Each row is a point on a landscape with many valleys, with its height.
From any point a ball rolls to the lowest of the 2 points nearest to it. It stops when none of these is lower. Distance is the straight distance between rows; heights are no part of it.
Bil (h 11.3): 93 107 106 102 86 101 84 149 109 103 98 57 70 107 139 121 89 103 99 90 83 69
Raz (h 53.8): 94 58 134 164 101 85 93 68 115 80 107 116 105 123 76 136 151 84 114 105 115 93
tuze (h 18.5): 120 127 125 138 100 41 99 84 100 118 75 130 144 108 81 149 117 118 80 112 114 80
kodet (h 44.4): 141 114 99 70 132 137 125 113 69 133 75 93 97 115 105 69 74 113 80 89 84 141
nabu (h 22.5): 146 87 65 69 104 146 145 86 101 141 82 134 106 81 100 75 76 98 87 93 101 143
Fem (h 17.9): 91 184 126 140 66 57 62 137 98 87 100 105 123 98 118 90 105 114 50 83 86 109
ved (h 55.5): 101 118 143 142 119 70 74 94 94 103 96 119 131 103 52 103 125 95 80 93 121 85
puda (h 45.0): 83 123 110 107 103 85 99 105 93 69 109 35 105 120 119 78 105 105 87 96 64 108
negul (h 28.4): 96 57 93 56 84 148 113 85 101 89 100 160 102 101 71 126 73 72 95 122 113 75
ratu (h 13.6): 80 158 83 68 87 71 107 90 107 81 119 99 120 103 80 98 102 121 110 105 107 88
botad (h 40.1): 110 108 105 122 101 56 92 56 109 108 103 104 124 104 68 88 132 119 98 78 112 108
vepu (h 32.1): 129 102 94 36 114 140 149 110 87 123 106 130 137 100 80 89 51 114 94 117 79 122
bise (h 74.0): 88 126 80 77 92 106 72 112 83 103 124 116 75 94 80 105 99 113 129 107 126 73
betob (h 14.0): 85 70 97 147 103 116 88 97 141 113 86 107 64 76 132 130 84 54 112 133 104 60
gur (h 44.9): 92 112 120 83 135 82 106 76 70 60 110 78 131 119 67 81 118 99 103 96 99 101
reve (h 54.8): 87 104 80 84 91 124 97 97 113 102 92 106 88 73 111 121 75 70 102 127 90 92
Fozo (h 12.2): 103 53 102 118 96 105 96 143 98 112 103 53 53 112 143 84 108 120 115 74 87 103
rufir (h 25.6): 132 87 58 53 92 145 122 91 81 121 102 125 90 82 101 67 67 112 110 108 100 125
Zab (h 38.6): 101 60 82 123 93 125 84 80 91 87 97 109 66 88 113 121 112 72 124 118 107 94
naroz (h 16.5): 64 181 96 73 81 80 99 127 84 61 117 78 116 124 110 76 81 129 85 96 83 90
Rar (h 61.0): 80 89 100 79 107 99 116 69 108 79 99 71 120 95 90 115 98 77 106 114 90 102
Dek (h 41.7): 141 76 72 53 81 158 147 75 104 108 100 162 118 102 92 126 65 88 93 123 86 131
sesep (h 31.2): 107 129 93 96 95 135 79 122 98 101 80 105 78 75 139 105 60 71 67 120 67 124
zal (h 6.8): 84 160 101 103 85 66 80 129 107 101 114 90 98 107 98 109 113 127 99 84 111 68
Muru (h 7.1): 72 116 89 55 98 96 89 119 117 116 110 91 98 85 79 62 79 114 98 85 116 74
nosan (h 48.6): 88 49 127 133 115 80 108 114 108 88 120 49 83 115 112 106 143 109 136 98 88 114
lavuf (h 35.0): 94 95 84 112 82 52 111 58 138 117 99 113 117 100 84 126 133 117 124 89 132 85
viz (h 17.7): 88 53 108 120 113 105 77 93 76 96 113 112 76 105 81 94 134 98 138 88 132 91
dis (h 66.2): 83 112 121 81 105 86 100 81 97 70 106 131 142 109 47 125 110 84 94 106 128 71
Luga (h 17.5): 144 48 76 93 109 150 135 79 97 134 64 137 91 78 104 97 87 71 96 95 114 128
Seda (h 26.5): 70 140 129 90 104 84 73 155 101 106 99 77 110 94 93 78 85 99 74 79 107 68
Teke (h 9.0): 82 113 85 66 88 110 91 131 100 111 101 65 77 102 114 61 69 119 89 79 90 86
fasu (h 47.7): 112 97 104 87 111 140 108 84 84 80 79 128 100 94 109 148 68 59 95 139 77 105
Zadin (h 21.1): 92 49 92 65 102 130 97 81 93 92 103 135 93 99 61 104 96 86 117 98 131 82
Faf (h 62.6): 75 130 101 74 92 91 105 84 110 68 106 101 135 87 86 123 93 74 98 128 94 92
gom (h 14.6): 80 66 76 91 86 120 91 84 112 110 98 125 82 81 81 108 98 82 123 111 140 68
vil (h 22.7): 88 82 121 103 133 88 77 116 78 108 110 85 84 113 79 84 126 115 125 83 122 84
Zute (h 26.3): 90 27 99 146 86 75 104 97 113 102 119 93 82 85 115 65 157 107 142 77 125 107
pirap (h 35.8): 131 43 81 55 91 156 141 78 99 109 86 156 102 107 86 136 77 81 101 112 113 102
Gikaz (h 43.2): 121 113 100 82 114 133 95 109 66 107 88 83 91 97 112 58 68 94 69 96 67 141
pazak (h 51.7): 90 129 123 104 116 95 91 121 75 66 104 72 111 102 110 110 95 74 89 117 78 97
dipar (h 39.4): 89 111 85 94 94 103 77 80 81 78 124 88 86 98 91 75 111 102 111 98 95 111
Busa (h 57.3): 85 99 115 122 105 90 70 91 105 105 102 114 109 87 60 89 118 83 94 92 127 83
zupup (h 54.6): 85 96 95 106 103 101 107 111 138 110 79 65 91 74 144 134 72 63 92 118 73 85
Pegi (h 19.0): 125 93 102 141 97 38 98 108 104 125 122 105 85 129 107 89 156 182 135 65 112 111
nelo (h 45.1): 123 101 81 72 95 152 127 87 103 104 85 153 106 81 112 142 55 70 91 139 79 117
giru (h 72.0): 91 108 88 87 88 108 75 85 91 90 119 146 94 103 60 127 118 101 125 110 136 69
moro (h 11.5): 147 113 92 110 125 137 124 121 96 151 63 118 67 101 130 128 94 90 96 98 106 120
Gel (h 46.0): 103 111 92 105 92 113 90 106 83 84 104 51 73 112 139 90 91 101 89 103 53 122
Puti (h 17.2): 78 185 113 113 67 72 75 134 86 59 110 82 117 117 126 83 95 118 66 82 78 100
leder (h 10.0): 79 89 82 62 95 114 97 104 117 120 102 113 97 64 76 87 76 86 109 105 127 73
vus (h 15.4): 116 99 107 159 91 48 83 109 121 119 119 88 94 110 97 89 147 148 106 76 107 108
bebo (h 32.5): 127 96 79 122 98 139 83 110 97 116 80 101 60 74 153 93 78 73 76 102 69 126
geb (h 55.9): 80 67 99 129 105 91 107 92 146 97 95 60 89 81 132 130 107 63 109 121 78 92
kito (h 17.6): 129 135 126 135 106 26 102 88 90 109 90 92 147 114 90 106 122 138 72 92 87 111
pobek (h 48.9): 148 89 110 72 138 141 153 98 96 144 68 128 116 110 82 109 87 94 93 92 112 136
Satip (h 51.6): 93 56 122 137 119 99 90 87 103 83 106 72 91 108 97 118 134 82 124 109 95 102
sibug (h 15.2): 88 63 98 118 82 86 88 138 116 113 117 53 64 107 123 51 119 129 113 54 107 92
Supug (h 61.5): 75 102 95 72 81 124 85 83 112 87 115 137 124 73 60 85 73 71 87 116 108 100
Tav (h 25.2): 82 102 120 111 113 86 73 140 107 116 109 71 86 98 89 80 110 108 98 73 113 74
zisu (h 28.1): 110 104 72 49 90 140 103 96 82 103 120 128 106 84 87 49 49 110 93 116 80 133
duvon (h 36.8): 98 112 83 55 102 123 91 86 72 78 125 113 101 103 72 79 84 108 114 114 98 101
nutal (h 59.9): 82 19 109 149 95 117 98 68 140 95 84 123 84 81 106 100 107 46 105 110 133 69
fufub (h 9.4): 114 75 101 114 85 112 98 157 112 111 90 49 57 117 160 116 80 111 98 74 67 93
tef (h 59.6): 80 103 106 95 86 102 77 70 115 93 105 148 125 85 41 82 101 77 79 93 130 91
nago (h 14.1): 88 70 76 102 93 91 97 108 106 105 107 59 66 101 124 12 107 133 109 45 111 93
soful (h 22.3): 96 120 124 123 106 50 111 80 103 86 95 105 140 117 78 154 137 102 107 109 116 77
vit (h 15.6): 71 183 99 81 83 66 110 108 94 53 113 88 137 106 109 106 99 112 90 115 93 97
muf (h 4.6): 79 131 89 74 99 72 87 127 115 112 114 78 89 114 92 78 102 141 112 67 124 63
fur (h 37.0): 81 58 100 109 90 78 104 60 120 101 100 117 106 104 71 121 137 92 127 84 144 78
Fivok (h 58.5): 90 45 103 102 112 100 118 64 121 87 88 61 109 95 111 125 105 64 112 111 84 110
Velek (h 14.7): 134 63 106 125 129 140 109 124 94 152 64 108 62 89 131 116 89 82 98 103 105 109
poniv (h 42.5): 91 136 113 107 112 59 99 79 98 86 108 82 131 115 76 88 122 118 94 90 102 99
bam (h 9.1): 145 132 96 93 116 132 122 155 100 151 63 97 79 111 139 120 78 105 73 79 91 114
maki (h 53.0): 77 147 101 65 92 107 104 135 93 81 90 77 115 92 131 104 57 90 75 117 75 101
vela (h 47.4): 124 110 66 91 92 125 123 85 85 95 90 66 72 108 151 96 81 99 94 108 53 144
Fus (h 30.6): 116 127 82 43 103 132 140 113 101 121 88 102 117 92 116 80 49 109 80 114 71 132
Zisud (h 47.3): 151 115 79 96 111 153 127 94 104 124 76 155 86 88 114 133 76 75 90 116 90 129
nadu (h 30.7): 90 101 75 114 77 53 103 88 132 117 115 86 87 100 112 115 136 135 136 81 124 79
tagen (h 52.0): 93 142 109 53 108 123 108 153 69 89 101 122 123 82 102 116 54 89 92 138 92 87
kedim (h 54.0): 103 152 141 141 120 55 82 114 73 80 103 97 139 107 82 99 129 101 72 96 105 94
movem (h 50.2): 92 111 112 111 112 112 87 85 88 62 92 101 106 92 105 134 95 56 91 138 75 98
far (h 10.7): 91 19 123 150 104 106 91 94 90 91 114 115 67 111 102 109 141 86 146 105 123 97
vasu (h 53.7): 87 120 88 66 97 114 118 111 119 105 79 79 108 80 133 122 60 80 85 126 72 101
gif (h 32.0): 92 52 105 137 100 72 95 85 122 107 113 67 101 85 95 49 139 107 110 68 113 111
benug (h 46.2): 91 92 121 125 116 73 110 109 108 71 118 25 105 126 111 97 130 116 111 96 71 107
fev (h 15.3): 140 109 114 145 96 21 109 86 109 121 97 78 124 121 103 91 125 169 78 83 74 121
rop (h 12.6): 137 96 113 174 82 37 95 99 127 126 103 98 110 100 107 110 135 147 87 100 83 118
Fal (h 23.7): 90 76 100 129 97 43 112 113 119 109 129 78 73 137 118 72 152 171 151 56 119 103
Tal (h 8.8): 95 159 78 105 63 53 83 104 121 117 113 95 99 111 106 80 108 152 88 67 105 87
Zuk (h 52.6): 70 162 108 49 89 111 109 165 75 72 107 107 135 88 120 88 44 101 75 126 86 104
kime (h 49.4): 143 123 79 76 109 151 113 115 70 123 89 128 81 100 113 122 71 98 99 120 89 126
Rivun (h 30.3): 91 143 100 68 89 142 79 131 89 86 95 128 108 67 132 90 45 83 69 131 68 134
lup (h 52.8): 83 147 128 117 106 74 88 96 85 55 104 88 141 96 84 104 110 76 77 110 90 108
vegu (h 44.1): 94 45 81 96 87 116 102 55 84 75 105 108 87 101 98 108 125 83 130 101 114 103
Mezil (h 49.7): 87 55 112 119 100 105 95 56 98 64 103 107 98 119 78 134 134 72 112 105 110 97
peza (h 47.2): 93 87 118 81 141 100 104 89 67 81 104 54 108 121 83 64 102 105 101 91 85 114
sutom (h 29.5): 100 130 92 49 89 144 110 114 87 98 110 130 131 80 106 84 41 101 85 135 65 139
Runob (h 44.0): 90 154 110 121 96 58 93 104 99 73 117 56 115 129 104 80 121 134 86 83 80 96
Butig (h 15.5): 140 103 123 166 89 39 94 81 109 120 88 120 128 104 100 144 127 128 82 121 85 105
lemog (h 6.6): 131 93 89 109 97 130 111 148 108 146 69 80 56 107 167 128 81 107 87 76 83 103
zipu (h 50.8): 116 127 93 62 111 139 114 133 69 106 86 122 93 98 114 138 63 96 102 139 94 93
zib (h 27.3): 90 99 89 125 77 55 101 122 132 110 126 64 74 126 123 99 138 157 129 63 105 81
zufe (h 34.3): 108 102 98 35 122 131 122 109 64 89 112 120 125 106 72 88 64 106 104 122 92 102
Sunaz (h 36.3): 91 67 101 112 106 73 94 50 115 98 108 92 119 95 70 61 132 97 106 70 122 107
pudi (h 11.1): 93 166 87 83 83 48 104 96 121 117 101 115 131 105 84 98 101 142 91 91 116 84
niso (h 46.5): 135 72 115 84 149 129 127 102 74 135 66 92 101 112 95 94 87 90 93 92 98 131
lel (h 34.9): 120 76 85 120 107 134 80 103 76 103 95 90 57 91 132 105 102 81 109 115 79 116
gediz (h 18.6): 92 28 111 161 85 77 99 78 107 90 118 115 85 104 95 103 166 101 148 91 130 112
Biz (h 49.3): 113 75 102 69 137 127 105 96 57 107 96 76 87 115 87 63 90 112 109 91 90 126
ter (h 69.1): 103 115 106 88 93 80 86 71 94 92 108 159 124 116 41 122 121 117 104 92 141 72
rito (h 64.0): 73 120 128 103 103 88 99 87 110 67 90 120 142 92 75 131 97 53 81 127 112 77
Gadoz (h 11.4): 112 53 87 99 113 137 112 95 103 132 71 113 78 77 113 110 86 72 106 112 112 101
sukon (h 41.6): 103 95 94 94 106 126 78 86 75 90 104 84 88 86 97 70 85 80 90 105 77 125
pafug (h 29.8): 80 53 92 70 91 99 108 65 114 91 109 141 103 116 52 110 123 98 121 77 153 68
rusa (h 56.9): 87 41 121 160 94 100 85 63 132 88 101 127 96 98 81 113 128 65 106 101 136 78
Lali (h 10.3): 83 69 92 125 87 127 82 83 129 104 89 142 70 82 101 121 86 56 115 127 136 52
vor (h 10.8): 81 102 76 78 101 94 101 105 94 99 112 59 71 121 107 38 85 138 105 70 93 93
Lole (h 18.9): 84 152 113 129 81 71 68 102 112 91 107 92 114 89 101 86 115 99 69 91 88 105

For each start below, name the point where the ball stops.
peza: far
Runob: far
giru: nelo
Fem: muf
vasu: nelo
tef: nelo
